Points, in no order, along strands that fork, close into loops and pass close to each other.
(in the rows, 128 means zero)
Two points are linked if the straight distance between their rows is under 36.6.
<403>: [101  96 115 104 161 131  15 168]
<977>: [128 145 125 119 137 146 150 111]
<348>: [162 105 112 132  98 118 117 137]
<143>: [ 84 133 148 122 169 143 163 142]
<401>: [ 80 146 127 117 185 126 178 118]
<754>: [ 88 113 139 137 155 112 175 149]
<725>: [150  93  96 120 114 114  95 150]
<747>: [ 74  89 127 124 146 138 125 176]
<168>: [124 111 162 159 111 112 172 151]
<375>: [145 165 130 147  87 122 163  74]
<578>: [140 120 120 130 115 130 140 131]
<457>: [153 153 124 119 121 152 112 109]
<685>: [166 150 104 125  97 133 124  90]
<414>: [124  70 102 134 109  98 136 164]
<110>: [150 144 140  97 152 157  51 133]
<217>: [156 148 119 135  98 133 139  93]
<537>: [133  92 102 119 118 119 109 157]
<724>: [115 144 187 157 125 134 172 137]
<185>: [127 148 117  84 164 168  67 131]
<242>: [101 127 112  85 174 161  41 149]
<130>: [128 148 137  97 154 174  84 137]
<526>: [131 147 120 146 118 103 187  86]
<756>: [ 87 110 105 119 161 113 170 133]
<800>: [164 160 121  90 161 148  41  99]
<491>: [107 113 114 126 143 114 170 128]
<1060>: [120 131 109 112 142 138 149 117]
<1145>: [134 117 160 149 109 131 152 148]
<234>: [176 173 145 134  83 143  85  88]
<1121>: [109 150 181 150 141 137 175 130]
<664>: [176 131 150 151  72 127 106 125]
<149>: [141 135 167 161  90 127 158 123]
<897>: [133 163 140 122 132 162 138 101]
<253>: [123  80  99 123 118 112 124 161]
<266>: [178 156 142 138  83 137  92 103]
<645>: [ 76 162 123 111 196 132 183 107]
<276>: [155 135 128  88 171 134  21 115]
<818>: [119 109 147 164 121  82 192 142]
<807>: [ 91 136 139 113 166 155 150 135]
<705>: [119 137 132 110 147 163 126 135]
<567>: [124 180 157 150 109 132 174  77]
<1115>: [ 98 133 122 103 162 157 132 134]
<284>: [172 143 142 148  79 132 108 111]
<1082>: [162 146  99 141  82 112 153  74]
<508>: [ 66 113 118 136 176  83 185 149]
<817>: [173 120  89 135  86 107 131 101]
<334>: [173 110  97 113 116 110  72 131]
<122>: [149 157 119 149  79 112 165  70]
<1085>: [ 79  84 134 132 141 125 143 178]
<830>: [143 120 135 123 119 143 107 148]
<720>: [154  92 113 136  96 111 125 148]
<477>: [174 173 132 105 135 156  59  89]
<870>: [153  93 126 153  86 105 143 148]
<341>: [104 111 111  91 166 144  29 158]
<553>: [144 162 145 121 125 164 115 110]
<192>: [168 115  97 129  98 116 125 117]
<10>: [161 120 136 130 107 133  91 145]
<802>: [148 136 152 154  88 126 154 116]
<678>: [ 99 108 137 154 143  84 192 148]
<712>: [ 86  87  99 108 156 128  17 170]
<1045>: [127  73 114 143 106  95 153 163]
<893>: [ 76 124 132 143 178  77 191 148]
<823>: [ 81 131 131 120 175 126 175 131]
<215>: [ 78  96 108 107 152 148  92 171]
<675>: [ 99 137 160 138 154 134 174 137]
<173>: [156  98  90 109 121 112  76 139]
<991>: [172 166 120  96 145 152  56  93]
<666>: [117 112  93 110 138 129 142 128]
<489>: [171 179 138 122 107 156  84  86]
<514>: [154 161 131 140  91 137 146  85]
<871>: [ 79  95  99 106 151 146  72 171]
<42>: [125 138 153 159 114 105 185 114]
<38>: [176 116 137 135  98 125  86 140]
<3>: [115 167 164 143 134 143 175 101]
<426>: [188 123 142 148  78 118  86 130]
<135>: [157 140  77 122 108 116 154  75]
<790>: [116 141 106  79 177 162  49 132]
<516>: [ 75  98 139 138 155 109 170 164]
<643>: [ 80  88  94 106 152 136  46 173]
<854>: [118 149 173 173 115  97 191 116]
<1073>: [131 147 141 156 112 106 185  96]
<315>: [117 179 165 146 126 142 172  87]
<847>: [161 145 135 118 118 153  89 123]
<528>: [127 107 114 130 124 116 158 132]
<222>: [147 127 134 142 103 124 149 124]
<907>: [138  79 128 152  95  98 153 162]
<538>: [166 182 132 111 126 167  85  85]
<921>: [ 94 119 130 152 159  67 198 144]
<885>: [169 118 119 114 126 124  61 136]
<445>: [152 145 127  91 157 149  43 122]
<338>: [ 53  84 141 140 157 106 162 182]
<793>: [120 152 186 170 113 118 183 120]
<408>: [140 127 180 162  93 138 146 146]
<131>: [141 154 150 103 152 175  71 135]
<56>: [120 108 156 163 116  96 184 147]
<955>: [140 136 101 134 116 110 173  89]
<738>: [142 144  86 130 114 107 178  72]
<454>: [ 61  84 151 141 147 122 148 193]
<499>: [113 100  91 111 136 124 130 142]
<162>: [128 124 137 119 131 151 118 146]
<1067>: [ 84  94 127 118 143 143 106 178]
<437>: [ 73 109  98 123 171  91 183 134]
<455>: [159 143  84 116 111 126 137  82]
<237>: [167 135 139 116 124 142  63 133]
<825>: [132 178 152 151  90 128 170  70]
<699>: [104 102 108 112 141 136 123 156]

A fork is a point with three links, a tip a point with one. Leave the first point through the second and follow the links. Name the first fork or tip that comes.
<454>, <338> => <754>
<414>, <1045> => <817>
<135>, <455> => <375>
<42>, <854> => <143>
<977>, <1060> => <699>
<130>, <131> => <445>

A piece is all that can be reached along the links. How many separate loops has the piece of each point below (a circle has one, a figure eight two, a Y none), and how many tips (points with one link)?
<266> => loops 0, tips 5
<528> => loops 1, tips 0
<699> => loops 0, tips 2
